Points, in no order, along strands that fork, close into loops and pass close to each other.
In the rows, zero is written as 128.
Points whose rows are less than 93.3 apart are linked; no others are. Some points are linked to none.
Tosov: [158 129 162 104 169 141 148 122 110 109 130 144 127 120 158  22 157 142
 157 164 156 109 132 133 126  79 182]
ridud: [150 105  96 131 165 143 172 139 158 135 139  98 143 110 150  81 127 112
 107 118 141 107 106  89 127 102 111]
sif: [131  85 165 116  87 188 125 131  78  95 159 124 133 161 126  99 116 137
 138  80 166 150  97 144 164 140 131]
sofi: [118  91 181 143 130 133 173 114  98  83 143 129 134 176 179  25  97 143
 111 129 122  97 101 142 117 143 149]
kises: [142 129 171 108 141 140 153 113 104  98 119 127 125 150 160  53 139 148
 136 149 152 115 120 161 120 102 177]
supul: [108 131 123 137 117 128  78 118 108 149 127  80 106 102  51 214 128 144
 158 111 130 147 151 128 122 135 111]
Ruk: [133 170  86 125 139 130  84 107 204 183  71 112 150 122  76 217 140 119
 121 119 110 140 139  96 129 160 116]
fasu: [131 138  49 125 130 160 108 142 196 178 104 147 144 119 117 197 122 105
 113 110 111 134 119  98 136 154 112]
zer: [159 141 110 138 168 138 162 132 100  99 134  53 133 108 100  72 176 151
 155  88 203 133 108 127  73  88 131]
sutok: [144 168 130 108 106 140 163 137 151 153 132 213 113 142 185 136 163 117
 131 133 120 154 167 144 129 143 159]
kiz: [119 125 150 118  73 147 136 120 103 115 122 132 123 161 138 145 127 153
 122 132 130 134 130 167 120 160 128]
pasav: [124 118 153 111 101 150 117 105  90  93 146  81 126 142 110 133 122 162
 133  98 153 139 118 142 126 125 137]
nobo: [159 174  94 115 121 138 181 131 185 166 101 196 116 158 168 128 170 137
 108 113 123 157 163 153  88 163 120]
ris: [105 100 119 140  97 138  83 121 130 136 150  76 121 118  93 194 105 128
 114  94 137 139 115 105 130 158 130]
Vuri: [130 149 136 131 135 120 131 120 135 145  92 111 140 164 150 137 134 166
 103 127 112 121 148 163  85 178 126]
Sizo: [159 113  87 139 100 181 195 150 106 127 144 108 128  81 119  88 186 123
 144 121 208 123 101 121 117 104 131]
buneg: [ 80 102 142 143 139 144  70 101  78  78 139  65 101 121  39 136 118 145
 142 121 107 139 108 147 119 106 117]
duk: [128 136 165 126 206  70 102  77 127  77 119 118 113 130 135  78 101 137
  92 170 114  89 122 157 123 104 148]
Zamo: [137 136  79 149 110 142 143 157 126 137 125  64 144  86  84 165 158 129
 133 106 185 141 124 112  94 127 120]
goten: [125  96  90 119 118 160 144 155 155 141 155 108 127 135 168 128  97 108
 118 105 128 128 108 108 120 137 113]
mog: [112 148 169 134 131  84  66 111 146 139 120 163 149 136 110 193  96 104
 144 190  93 129 149  97 165 135 148]
nute: [ 90  87 119 132  38 152 119 154 120 130 161 159 114 165 153 191  86 112
  91  96  92 148 109 142 144 192 115]
Vut: [ 90 125 173 141 123  99  60 110 104 113 136 140  89 113  66 168 104 160
 191 142 114 113 151 127 175 102 145]
vup: [ 89  86 121 143 166 136 101 106 116  92 156  39 118 128  90 117 110 120
 103  86 144 131  84 120  95 114 116]
zupo: [128  90 136 140 174  90 113 117 167 101 145 109 152 135 164 104  71  90
  93 139 101  99  93  75 161 117 131]
Pirik: [130 103 196 116 124 154 133 115  58  93 162 148 128 144 126  54 124 123
 165 113 144 124 110 141 185 103 166]
ful: [146 160 118 122 165 129 113 109 114 112 103  65 108 129 104 111 155 167
 153 120 168 143 137 159  89  98 128]
zem: [150 144 118 122  91 153 153 148 112 151 108 112 126  69  83 165 196 143
 185 166 186 116 159 112 141  97 131]
Loko: [140  94 132 135 127 169 167 135 105 115 190 136 139 113 145  42 160 106
 151 126 166 106  93 108 149 109 165]
Foni: [120 125  40 133 140 124 160 139 178 176 146 185 163  83 154 137 125  87
 106 134 120 105 104  68 153 101 103]
zon: [162 167 149  93 135 125 127 115 108 140  66 121 110 128  98 150 154 189
 164 155 140 147 180 172 105 108 150]
fov: [132 119 115 121 119 144 127 126 127 111 131  74 121 154 131 141 108 151
 121 100 150 141 102 131 105 138 119]
Mubu: [103 129 166 131  85 121 103 111  63 115 118 112 116 159  88 172 110 200
 145  86 118 156 145 197 115 168  93]
fepen: [118 119 164 119 103 127  87 129 129 136 151 137 151 124 120 145 101 108
 156 155 114 127 139  97 174 128 148]
Mib: [143 145 104 129 153 117 153 133 158 149  95 122 135 174 155 137 132 156
  80 128 104 117 129 148  85 175  97]
somu: [141 127  49 112 139  94 135 101 213 174  74 148 163 162 124 172 114  95
  75 119  77 129  99  89 133 150  96]
pafi: [148 169  99 125 140 136  89 118 177 185  71 121 141 107  74 199 158 127
 144 139 113 134 166 111 129 142 115]
dalit: [143 161 125 108 113 138 103 127 130 150  94  93 121 120 112 169 147 148
 163 141 147 143 156 135 117 132 127]
tedu: [143 152  77 127 186 104 121 148 151 118 111  49 122 106  89 146 151 131
 118  95 165 139 111 114  72 118  87]
Ros: [110 122 127 151 186 105 109 115 129  98 140  86 139  76  70 124 151  87
 105 151 149  76 115 103 119  89 125]
mizin: [128 179 110 111 210  83  87  92 154 124  63  88 106 114  88 139 146 145
  96 160 106 122 124 162 102  99 118]
Tanop: [148 148 121 108 153 146 131 149 167 134 126 148 136 116 167 114 152 118
 124 159 125 118 125 109 133 106 143]
Vubu: [168 117  94 115 121 136 171 136 106  76 128  53 132 172 153  88 124 161
 121  70 162 151 101 142  73 122 114]
ges: [188 154  72  81 173 128 183 123 184 145  75 154 127 160 160  93 171 160
 101 135 127 146 128 142  86 120 104]
siz: [144  97  86 113 122 164 152 159 140 113 132  82 131 145 162 108 115 134
 119 100 155 135 102 120 116 130 114]
Dofiv: [132 112 102 148 117 150 145 148 115 126 145  76 143  78  88 156 141 114
 115 121 188 115 116 107 127 123 125]
tadi: [112 122 138 143 117 113 119 135 154 119 134 154 145 158 173 158  88 101
  97 155  83 117 120 108 143 161 128]
loba: [ 98 127 200 139  99 130 125 128  91 120 110 131 121 178 176  61  97 176
 110  96  85 151 108 182 108 161 137]
sovef: [146 150 151 136 167 102 151 140 168 171  78 170 110 181 196  74 130 136
  96 112  49 150 136 133  79 167 112]
Bamim: [103 100 172 141 108 119  95 129 104 128 170 142 141 106 100 143 111 106
 175 151 132 113 136  97 194 114 152]
subed: [150 156 109 138 157 107 133 123 187 164  48 136 138 183 129 133 138 171
  87 113  85 137 146 147  81 195  92]
metoz: [121 154 112 121 201 102  80  96 127 107  88  58 100 121  85 123 127 149
 104 156 124 119 121 169  94 104 106]
panis: [137 103 175 101  91 173 129 136  78 102 175 178 127 141 149  52 149 109
 165 108 147 141 103 144 187 109 146]
dinuz: [156 155 130 100 116 141 120 121 103 150  92  93 108 128  86 151 157 181
 189 128 153 158 166 156 109 106 143]
bar: [ 90  76 117 166 148 127 132 123 127 106 168  75 137  90 103 146 113  93
  98 103 154  92 112  85 128 121 131]
fimi: [157 165 147  90 102 145 144 129 112 143  84 148 119 142 134 135 160 162
 158 158 137 139 172 180 108 130 154]
bupo: [131 141 188 132 130 103 110 137 124 121 116 181 129 135 136 125 114 132
 178 210 116 134 159 126 169 102 172]
dag: [110 107 110 131  90 145 131 147 154 124 148 140 132 158 166 171  79  97
  88 127  84 118 114 104 147 172 109]
Fite: [161 153 135 110 175 102 176 134 176 146  95 208 142 149 186  92 157 123
  99 154  91 132 134 134  94 133 129]
betib: [121 104 182 115  58 142 101 127  61  96 108 131 121 159  96 180 114 172
 149  82 139 162 132 184 143 159  91]
mil: [ 91  77 114 160 141 124 117 124 124  99 174  48 117 107  81 148 112 105
  96  85 149 118  99 102 103 125 117]
Tomek: [151 126 137 137 181 116 136 132 142 124 144 137 150  90 138  62 154  96
 132 160 152  87 110  87 150  91 156]
Ber: [147 120  95 100 148  87 187 116 184 140 116 174 156 155 195  87 119  90
  71 132  67 118 105 121 124 125  96]
kozog: [ 94 133 174 140 112 102 112 114  80 111 107 118 115 151 105 125 109 203
 141 110 102 146 160 211 118 152 118]
kadiv: [142 139 176  93  77 143 139 140  95 130 111 179  96 136 127 112 170 159
 179 149 135 142 151 164 159  99 146]
vike: [ 91  80  78 144  66 164 137 160 106 138 194 160 129  81 131 149 113  82
 103 107 165 106 100  90 165 130 135]
rabi: [125 158 150 129 169  89  89 121 142 149 117 139 144  99 112 147 125 127
 155 177 114 109 153  96 157  92 151]
mozuk: [131 147 182 143 112  93 127 142 103 157  84 189 106 139 121 147 134 163
 161 175  83 142 184 173 136 153 170]
verel: [119 131 130 114 191  83  99 108 167 114 118  99 121 126 126 141  99 123
  82 132 111  99 100  93 136 123 114]
Medap: [127 119  48 114  76 164 168 173 127 178 184 170 105 101 165 129 104 111
 122  76 174 138 115 107 141 138 116]
Buv: [142 142 170 121 130 130 175 144 114 134 103 159 115 151 179  54 154 169
 117 144 115 138 146 172  75 137 148]
pibit: [113 114  91 143 140 128 120 160 178 140 176 171 156 112 174 127  92  79
 117 134 106 119 114  73 162 124 121]
tidiz: [149 156 146 104 126 136 169 131 122 131  80 136 120 146 154  91 170 178
 137 157 136 134 149 170  83 133 146]
Bulo: [102  75 116 152  74 159 107 151  98 126 176 120 135  91 108 156 117  95
 113 106 148 112 100  93 167 140 134]
vob: [107 126  64 128  87 171 123 180 142 172 153 137 118  93 138 182 136 112
 124 111 136 132 125 106 137 153 116]
Desif: [130 108  97 147 191 116 164 128 136  93 139  56 135  99  83 103 153  91
 108 107 190 107  94 113  81  87  94]
fupu: [128  80  63 121 121 156 136 153 160 143 147 102 148 135 167 148  63  90
  83 100 108 130 102  92 121 141  95]
Gan: [153 167 102 125 133 136 144 134 142 169  91 108 133  76  72 180 195 146
 159 162 164 124 170 111 132 105 118]
tuv: [128  78 158 144 105 166 124 126  68 109 169 109 148 119 102  89 130 123
 139  69 160 128  89 125 182 125 138]
Fuvo: [158 159 112 126 145 144 124 141 156 171 100 126 150  81 117 150 181 136
 146 170 148 120 155 113 124 105 131]
fopi: [127 152 173 119 127  97 115 127 120 136  81 180 126 136 129 158 120 142
 155 199  98 133 178 148 139 125 159]
ziran: [155 169 128 145 129 126 173 119 176 175  96 219 101 150 180 110 170 130
 112 117  81 160 174 149  94 183 131]
Kani: [117 115 204 137 142  99 110 113  91 102 149 179 142 154 150  67  99 114
 152 192 122 134 124 130 176 106 186]
Pubom: [108 118 178 118 130 137 128  91  51  66 140 107 109 148  91  83 105 156
 148 103 142 132 118 172 155 106 137]
Fasod: [108 146 134 119 143 116  87 101 135 110 119  86 114 140 110 177 105 140
 109 138 119 122 134 133 110 130 126]
Vaged: [151 143 169 108 174 115 119 121 121 132 117 136 139 110 145  66 143 133
 157 174 134 106 147 124 141  87 170]
Vifur: [114  87 128 156 105 140 114 132 103 117 169  95 147  91  97 156 128 110
 119 124 157 109 116  94 149 123 135]
Raral: [ 99 121 167 140 152 116 115  78  65  60 138 105 118 144 101  79 110 168
 121 123 119 118 112 195 126 110 134]
Zan: [110 132 116 148 130 124 126 123 123 129 126  94 129  60  54 208 155 107
 143 146 156 107 143 108 142 105 123]
pogi: [ 90 116 139 159 181 113  94 109  97  98 149  78 119  83  50 106 140  96
 142 154 137  75 113 129 119  82 130]
Pugot: [114 130 142 167 161  85  84 115 144 121 150 131 172  71  86 169 118  76
 122 168 130  93 125  66 173 113 133]
pagu: [143 175 139 134 122 118 109 118 160 163  62 179 136 159 111 174 151 141
 123 162  93 132 183 137 108 166 129]
fof: [154 113 164 102  79 191 150 133  70  91 155 151 117 158 149  76 140 135
 144  91 166 152 106 167 164 118 131]
dimek: [138 104  74  97 113 139 202 139 144 130 170 135 151 163 212  78  79  90
  83 100 109 136 118 152 100 130  86]
rupok: [132  85 124 121 134 128 160 121 148  91 158 122 153 165 199  88  79  82
  85 122 101 100  99 105 127 129 113]
perar: [142 130  77 101 165 116 167 131 191 145 122 185 145 136 187 107 118  93
 106 135  94 123 109  97 143 104 110]
tuz: [114 121 121 131 164 136 101  97 104  69 133  53 104 128  89  92 121 136
 129 101 144 134  88 154  88 100 123]
fep: [122 147 178 135 172  79 119  93 118  90 117 141 143 137 147  86 100 136
 118 177 120 108 140 143 136 113 171]
gaz: [127 120  12 131 114 163 171 168 140 182 147 134 137  99 127 161 103  98
  92  94 146 138 123  90  97 127  77]
tasu: [114 128 116 155 175 105 131 111 134 109 133  61 130  80  84 124 151 114
 118 125 171  97 107 110  95 101 106]
fid: [163 163 101 119  90 119 129 128  98 105  98  78 114 166 113 167 152 189
 139  99 144 159 140 172  77 160 115]
ripub: [150 120 149 151 154 133 146 130 112 120 157 154 154  84 125  74 160  93
 148 184 157  96 130  94 169  90 168]
Seg: [148  94  69 127 123 138 156 140 109  84 133  37 134 161 139 120 101 130
 117  56 155 149  97 119  72 120 107]
sog: [181 123 113  89 183 113 203 133 164 127  80 154 130 152 181  55 162 156
  90 138 117 128 128 149  78 124 108]
bon: [106  93  76 130  78 159 155 170 122 156 200 162 114  99 164 126  99  93
 120  92 151 120  97  89 155 137 128]
Teko: [139  95 111 144 101 174 163 140  85 110 154  93 140 104 103  91 172 138
 145  93 197 138  92 128 141 117 136]
Nobe: [142 175 148 147 148 106 114 113 181 179  54 158 125 169 133 116 135 165
  97 126  78 141 164 161  79 191 120]
kod: [121  96 136 147 137 162 164 122  78 101 176 103 147 110 114  74 155  98
 140 127 169  95  89 101 162 110 160]
gutu: [154 105 100 138 192 108 175 129 158 125 127  67 148 105 117  84 137 105
 103 113 164  97  99  92 111  85 102]
Sutam: [143 124 169 107  90 164 122 133  51 117 109 129 105 127  80 123 144 181
 194  97 167 158 143 160 157  98 117]
ludo: [112 119 142 125  80 143  77 152 132 142 145 136 140 119 134 188 100 101
 130 140  99 136 135 102 165 154 140]
voto: [140 135 141  94  97 166 141 138 118 128 149 149 115 136 158  83 161 145
 151 133 150 144 119 139 141 115 147]
belas: [126 131 191 126 126 110 110 137 112 129 165 195 134 135 133  89 117 105
 174 205 125 138 145 109 175  88 182]
feg: [111 132 135 126  72 124 156 139 131 135 169 206 103 153 213 136 111  91
 101 105 116 144 131 132 152 170 126]
sunuf: [143  92  62 108 123 136 165 141 155 135 130  98 160 163 176 133  61  91
  61 105  94 129 116 120 109 148  79]
dodul: [ 96 143 155 132 164  97  68  92 124 102 126  99 109 120  97 142  97 131
 128 150 103  96 132 140 133 103 139]
Gopa: [106  83 100 123  54 162 112 148 115 126 139 122 119 168 144 192  82 129
  93  81 127 156 100 138 130 187 114]
delak: [128 100 182 116  46 170 104 138  61 102 138 160 136 151 120 151 117 148
 143  88 138 160 132 172 158 145  99]
fip: [141 177 140 138  98 140 134 128 159 190 103 192  93 173 162 125 155 137
 114 110  80 171 173 159  85 197 131]
sasen: [103 110 143 136  41 138 125 141 127 129 173 188 106 145 187 159  98 100
 105 108 102 149 115 140 151 179 122]
Kir: [120 119 197 138 125  98 124 112  86  90 131 158 144 151 148  90 105 143
 143 181 116 127 133 150 151 118 173]
soza: [ 95 121 172 150 194  57 109  94 127  83 128 122 125 144 154  60 100 152
  86 144  91  91 122 168 118 130 122]
Ves: [126 127 164 128 118 130 166 145 119 123 131 152 118 163 198  62 134 152
 105 146 101 125 128 155  97 152 139]
bude: [152 139 130 115  97 153 148 151 111 165 121 145 129  81 105 129 186 150
 184 160 163 120 156 118 149  98 147]
tud: [161 121  95 146 135 155 191 142 108 109 131  67 136  88 102  96 180 117
 148 106 226 121 104 122  86 101 134]
nuz: [126 150 123 130 140 110 130 129 179 136 108 195 151 155 163 167 114  99
  98 152  81 119 119 105 136 162 119]
lekat: [117 168 127 116 200  93  66 106 154 138  93 101 119  86  75 153 142 130
 124 156 103 117 140 123 117  93 114]
Buko: [106 119  92 141 110 122 155 134 172 161 128 184 149 170 173 148  77  79
  67 103  42 128 134 122 119 194  79]
lofu: [174 135 126  90 200  94 180 132 174 132  75 181 137 148 192  58 157 142
  86 162  95 123 125 135 100 118 131]
sufo: [121 151 123 125 176  78  98 105 185 128  94 139 159 138 128 165 111 116
  87 151  93 106 106  90 153 138 124]
mene: [153 156 119 115 134 121 139 108 119 122 102  89 122 161 133 139 142 182
 121 129 145 140 139 164  79 155 124]
Namop: [134 118  73  87 110 144 195 141 151 139 176 156 129 139 208  90  84  82
 107  91 126 132 121 118 133 117 104]
roto: [121 134 139 154 149 101 116 125 135 125 145 153 164  70 101 152 143  91
 151 201 148 101 134  69 176 100 135]
Zilo: [ 98  87 189 147  97 124  87 114  69 113 167 139 136 101  73 145 113 116
 171 115 127 118 116 101 195 115 146]
Neni: [116 134  86 140 102 152 130 171 148 165 162 177 140  77 147 160 137  95
 120 138 147 115 126  84 153 141 126]
Veku: [128 129 139 124 148 108 169 138 166 128 159 208 134 149 212 105 108  82
 100 154 103 142 124 104 158 125 128]
kere: [ 90 132 164 156 173  74  89  95 129  89 121 116 128 147 147 113  88 148
  86 137  80  89 125 161 103 151 112]
Nuger: [ 92 147 175 145 136  90  98  98 106 108 119 119 131 150 138 143  95 154
 109 136  95 106 137 172 116 164 140]
mufef: [170 170  53  95 126 152 177 144 182 157 101 166 123 161 160 137 162 132
 125 115 138 170 151 141  91 148 105]
Laf: [141 129 161 104  92 157 121 148 101 161 126 157 114 116 116 131 167 157
 184 146 146 136 152 128 158  99 146]
geda: [121 121 144 134 114 119 127 150 140 132 210 192 139 110 175  93 128  72
 136 156 141 133 122  88 184 123 157]
Nipad: [152 136 169 132 186 104 123 114 108 137 127 144 142  88 114  62 160 136
 187 180 152 100 159 118 151  72 177]
mefo: [114 130  69 150 118 142 126 160 174 151 160 184 151  93 155 167 116  86
 112 135 111 115 111  77 168 129 114]
Valim: [127 149 114 139 156 127 108 127 112 122 113  61 119  90  66 145 167 149
 162 128 159 130 145 147  82  95 113]
faz: [130 133 111 130  94 139  95 120 152 148 109 121 132 152 112 223 112 122
 105 127  99 119 140 129 140 188 127]
neri: [137 144  82 132 103 131 104 149  99 106 119  40 119 123  87 174 150 153
 142  40 157 169 126 134  80 141 121]
Sak: [ 75 120 140 135 118 125  64 106 108 114 133  73  96 107  47 177 122 142
 152 130 119 135 137 130 105 105 116]
ker: [132 127 192 110 111 119 143 125  80 114  94 174 112 138 128  99 137 166
 173 162 125 133 164 176 145 114 173]
vemon: [144 116  97 110 143  97 177 116 184 164 104 160 163 168 185  88 114 105
  61 114  55 127 123 126 103 157  76]
lereb: [130  89 100 142 167 105 142 132 169 130 146 121 159 122 159 101  79  73
  89 121 103  99  89  69 159 107 113]
beb: [118 149 143 109 113 131 105 114 132 134 106  99 130 138 106 187 111 155
 138 135 140 128 144 143 133 141 132]
Saf: [110 134 150 135  93 120  77 127 143 138 128 153 145 141 123 209  98  89
 124 169  78 129 143  99 168 164 142]
retas: [135 121 166 151 138 109 117 141 123 138 166 179 156  93 136  84 142 104
 174 198 145 113 144  95 180  95 165]
viko: [107 137 138 147 122 115  97 127 118 156 117  92 110  74  49 217 151 148
 168 137 135 124 164 118 138 123 113]
Vede: [101 136 142 152 180 116  90 103 112 102 127  71  98  90  63  93 128 132
 149 150 124 101 127 154 105  78 122]
Voki: [132 142 114 133  77 146 134 150 149 154 117 160 111 171 142 164 138 134
 105 110 109 151 145 159 104 205 100]
dazam: [111 104 134 140 179 104  99 102 158 107 152  76 124 128 135 129  80 101
  90 112 120  95  93  91 135 124 122]
Sug: [153 180 155 142 119 111 110 120 165 191  43 177 120 151 114 141 152 156
 124 143  64 144 192 158  98 186 139]
vapa: [154 165 138  82  97 141 151 146 130 146 114 187 108 137 157 118 183 141
 150 162 134 156 162 154 117 134 152]
Tize: [158 150  67  92 103 168 156 167 159 157 138 134 103 120 168 120 144 128
 143  94 154 161 131 128 112 139 120]
divat: [143 126 152  99 127 151 147 126 102 109 117 114 123 138 143  77 153 162
 154 130 168 145 124 147 116  96 153]
doki: [122 132 201 138 135  84 130 120  91 112 108 170 132 140 134  96 127 172
 155 173 105 120 158 173 138 113 173]
nesi: [145  90  72 129 156 149 180 144 151 131 164 129 139 112 162  50 129  91
 121 118 137 100  99  90 137  95 114]
vaza: [117 134 180 124 104 111  91 128 112 140 117 137  98 129  97 178 108 157
 178 158 114 126 157 127 166 117 146]
Fili: [138 104  92 127 141 154 189 150 124 128 190 160 127 100 164  48 155  93
 129 129 170 101 107 101 149 101 141]
Sezor: [109 118 103 141 112 129  94 127 115 115 132  50 119 116  86 182 128 135
 128  78 148 164 112 120  88 138 114]
nub: [120  92  99 155 141 133 129 151 165 134 162 123 161  97 157 122  93  81
 107 127 115 105  97  71 153 121 117]
rifuz: [139 137 154 141 161 113 154 105  97 127 128 130 129  78  75  98 177 137
 175 178 172  89 151 119 156  65 169]
bekab: [139 181 125 115  74 139 167 132 152 167 138 215 108 148 170 161 158 111
 111 123 117 152 174 160 122 174 138]
Babit: [132 148 119 117 155 127 117  96  86  73 110  56 109 142 107  94 127 178
 132 113 157 140 113 180  85 101 125]
giki: [134  90 151 128 135 129 170 129 126  84 156 137 136 178 184  51 102 105
 104 138 121  99  96 124 125 136 135]
Rer: [115  78 129 139  46 174  92 145  87 140 174 136 130  97 118 151 124 115
 138  96 146 133 102 114 185 136 125]
Sidul: [138  93  82 119 114 134 181 136 147 138 142 117 149 168 193  99  80 102
  78 104  88 132 117 141  96 158  67]
Nem: [123 140  94 112 152 100 145 130 199 152 114 212 141 150 185 144 118  73
 100 139  81 128 113 101 151 129 115]
nipif: [126 169 141 141 186  83  87 104 151 150  95 127 133  74  74 158 138 123
 141 164 114 112 152 108 142  87 133]
Puz: [125 133 167 135 127 122 150 132 154 162 106 165  98 192 213  72 114 131
  95 116  60 161 133 146  74 175 121]
neru: [165 145  65 135 121 133 130 153 121 105 103  28 121 135 114 155 138 151
 134  58 159 151 116 118  59 132 112]
ralat: [162 159  70 121 170 121 134 154 139 114  91  34 116 127 109 139 157 145
 135  76 173 153 112 127  57 120 102]
gar: [110 128 152 137 132 123 102 104 104 132 139  99 127  94  87 151 133 134
 163 135 138 114 139 119 147 110 132]
Mula: [152 151 137 128 154 112 160 137 167 170  98 204 121 154 183  96 157 132
 104 133  71 141 154 143  87 176 114]
sedeb: [113 122 189 117 117 140 110 126  73 103 111 139  86 126  73 140 123 182
 192 112 146 139 149 157 165 102 138]
nok: [142 149  75 123 140 124 100 111 209 173  66 143 150 139 112 196 125 114
  99 122  89 122 107  94 132 146 119]
ded: [130 162 138 129 153  91  93 100 170 141  85 174 153 154 131 170 122 110
 107 169  85 117 134 122 141 159 127]
valum: [149 155  87 145 136 124 129 146 112 123 116  56 133  83  75 169 174 148
 160 110 181 140 142 126  75 114 107]
lun: [ 87  83 163 123  81 143  81 107  91 101 159 106 128 128 102 159  83 119
 127  90 128 132 110 119 160 145 138]
Boge: [140 130 141 135 191 113 144 111 131 119 133  97 130  80 106  73 175 119
 132 151 160  79 122 112 124  82 148]
Nad: [132 165 115 114  67 153 133 136 149 157 113 175 109 157 147 166 142 118
 131 138 110 147 154 158 127 178 122]
farob: [ 83 130 164 146 149  87  55 113 114 106 141 111  97 106  71 155  91 133
 172 167  90 109 142 128 154  88 138]
kase: [ 80 127 169 151 137 112 110  95  70  80 121  96 103 137 104  97 105 202
 129 120 106 136 136 217 106 129 119]
Tigit: [132 150 143 135 160 124 141 104  99 125 115  97 116  73  69 102 179 163
 177 157 172 107 154 143 122  72 138]
kuv: [136 130 134 139 165 140 140 114  69  95 140  62 120 122  83  67 161 157
 162  96 180 138 112 146  98  86 136]
nudo: [191 157  51  91 146 149 196 137 174 153  85 142 122 164 169 110 164 136
 115 111 141 163 128 146  70 133  91]
firu: [116 149 192 155  99  90  98 130 106 156  89 161 110 157 125 160 108 165
 157 150  73 139 180 171 129 165 149]
nodav: [108 127  94 132  89 148 143 143 165 142 136 174 123 160 165 181  91  90
  88 113  77 131 128 130 130 196 110]
Nuviz: [109  88 191 128  87 147  84 117  61 103 168 116 120 130  78 141  94 134
 153  84 129 122 124 124 185 122 131]
Sesi: [114 126 139 123 101 148 123 160 139 129 182 168 131 108 152  99 144  95
 153 151 140 132 119 104 166 113 157]
fikam: [159 137  94 124 154 126 151 116 110  65 115  53 117 162 126  89 135 176
 126  92 175 141 101 158  54 110 122]
lep: [152 152 127 130 178 130 132 123 141 149 106  99 136  93 115 112 170 142
 134 149 159 103 139 109 128  98 136]
sav: [154 171 127 112 146 131  95 116 164 168  67 155 129 126 105 177 145 138
 153 163 107 127 177 128 131 128 136]
salak: [124 125 159 127 157 151 127 105  60  85 148  86 116 128  87  63 137 161
 161 105 163 139 122 159 142 100 148]
mefuz: [148 144 141 104  91 147 118 138  71 121  95 109 111 131  80 147 158 196
 190 100 174 176 151 170 131 100 126]
Doz: [117 112 149 123  96 145 104 115  86 124 140  93 122 106  81 145 133 162
 163  99 152 146 128 128 151 115 131]
mur: [108 142 136 117 105 128  76 114 101 141 102  99  75 133  52 215 132 169
 182 119 134 152 153 155 130 129 112]
ras: [127 132 142  95  86 158 134 148 122 137 170 175 116 117 163 105 144 110
 150 125 139 141 130 132 156 119 151]
rok: [129 123  28 131  88 172 154 178 145 165 167 133 131  96 138 146 122 112
 119 106 164 145 117 102 119 134  99]
lus: [105  85  98 127  66 167  88 160 126 134 152 101 123 133 125 191  93 114
 104  80 139 150 103 106 143 165 131]
guz: [124  69  90 154 123 140 152 141  91  81 159  38 138 132 111 106 113 123
 118  44 162 147  91 100  96 122 112]
govid: [115 162 166 127 170  78  77 105 140 131 110 152 126 123  99 183  98 127
 158 194  95 122 169 118 165 113 146]
Pefo: [172 164  92 109 159 141 136 133 162 148  85  90 131 129 135 130 161 163
 141 124 160 143 132 126  97 122 115]
Sile: [132 128  96 130 128 101 167 120 190 170 111 190 135 171 189 115 108  95
  86 101  46 139 129 126 101 186  84]
gokan: [134 140 146 131 184 114 106  96 113 107 111  85 106  96  80  77 150 144
 159 157 144 109 152 161 108  71 137]
nubi: [130 132  66 107 138  88 147 110 223 159  90 185 154 172 154 151 113  89
  86 138  72 130  95  97 141 136 109]
digep: [122  84 159 114  43 186  91 145  93 125 158 150 124 127 121 154 117 123
 150  78 151 156 117 150 179 132 118]
pases: [100  94 159 129  42 136  81 145 119 114 153 152 131 137 126 199  86 106
 124 130 101 143 111 122 176 166 136]
Matan: [126 122  29 126 128 147 159 149 170 186 130 155 148  92 140 157 105  95
  94 111 130 114 110  84 129 119  89]
davas: [113 162 117 139 161  96  86  98 140 130  86 102 121 158 105 189 117 159
  93 122  98 125 155 174  85 188  92]
bopad: [133  84 106 143 112 159 149 142  87  96 161  69 136 119 112  95 131 132
 126  64 189 141  90 114 121 120 125]
beti: [122 129 133 121 144 121 139 141 169 127 189 210 137 125 199  89 112  74
 130 165 123 144 125  84 167 114 150]
mafid: [105 119 108 153 147 120 124 126 144 106 135  91 144  55  73 198 131  80
 108 138 154  91 116  87 143 103 135]
tepe: [ 82 139 185 154 106  80  93 118 113 138 104 139 126 149 131 141 106 158
 127 142  76 121 152 166 128 174 138]
Zili: [109 123 175 147 123 112 151 149 125 143 142 174 114 181 212  61 107 128
 103 114  76 138 126 145 103 163 128]
Telap: [112 132 177 113  92 115 109 126  89 128  94 154  90 135  93 168 126 179
 191 142 129 134 162 153 165 112 150]
bel: [121 139 141 142 101 102 179 138 146 136 178 233 131 147 222 119 106  89
 102 140 106 158 132 115 143 147 136]
deso: [124 155 148 148  78 149 119 143 143 184 104 148 112 189 158 131 136 150
 111 105  89 167 163 170  85 199 122]
zelal: [ 88  93 178 130  61 123  73 113  92  99 162 126 135 154 122 192  77 112
 110 117 102 130 114 117 170 155 136]
Fiva: [129  96  95 115 121 134 171 132 149 111 187 160 136 146 208  83  71  62
  95 124 100 116 105 105 141 121 109]
Rila: [134 151  96 118 200 102  99 131 141 106  95  38 100 115  80 130 141 146
 106 124 139 130 103 140  61 104  86]
fos: [110  82 159 150 128 149 129 110  74 103 184 112 159 115 118  79 126 106
 148 107 148 103  78 100 175 118 166]
Muror: [103 104 136 162 130 113 103 118 132 105 157 110 162  72  75 193 121  64
 110 157 146  87 124  69 166 105 143]
pok: [141 126 116 149 123 139 148 140 127 118 155 153 146  71 112 126 158  83
 139 186 161  94 126  76 172  91 153]

A piece is all that can be reached along the links. How many separate loops has the piece of each point below (a circle has one, a figure eight two, a Y none), and how many tips (points with one link)?
verel -> loops 4, tips 2
deso -> loops 3, tips 0
divat -> loops 1, tips 1
belas -> loops 2, tips 2
giki -> loops 0, tips 2

A tip is a point with one link. Name the tips that can be reached along the links from each point below, in the order of the rows.
sif -> Pirik
perar -> fasu, fid
mozuk -> buneg, mur
goten -> sofi, gar

Name the points in between on the shortest way along the links from the first point to the second, in order.
viko, kadiv -> Zan mafid Muror Pugot roto pok ripub retas belas Kani Kir doki ker
kod, Vede -> Loko Fili nesi ridud gutu Desif tasu Ros pogi
govid, geda -> rabi nipif lekat mizin metoz Rila tedu ralat neru neri Sezor ris lus Gopa nute sasen feg bel Veku beti
sufo, Mubu -> verel dazam zupo lereb nub pibit mefo Neni vob rok Medap bon vike Bulo Rer digep delak betib
dinuz, Mula -> zon fimi tidiz Buv Ves Zili Puz sovef
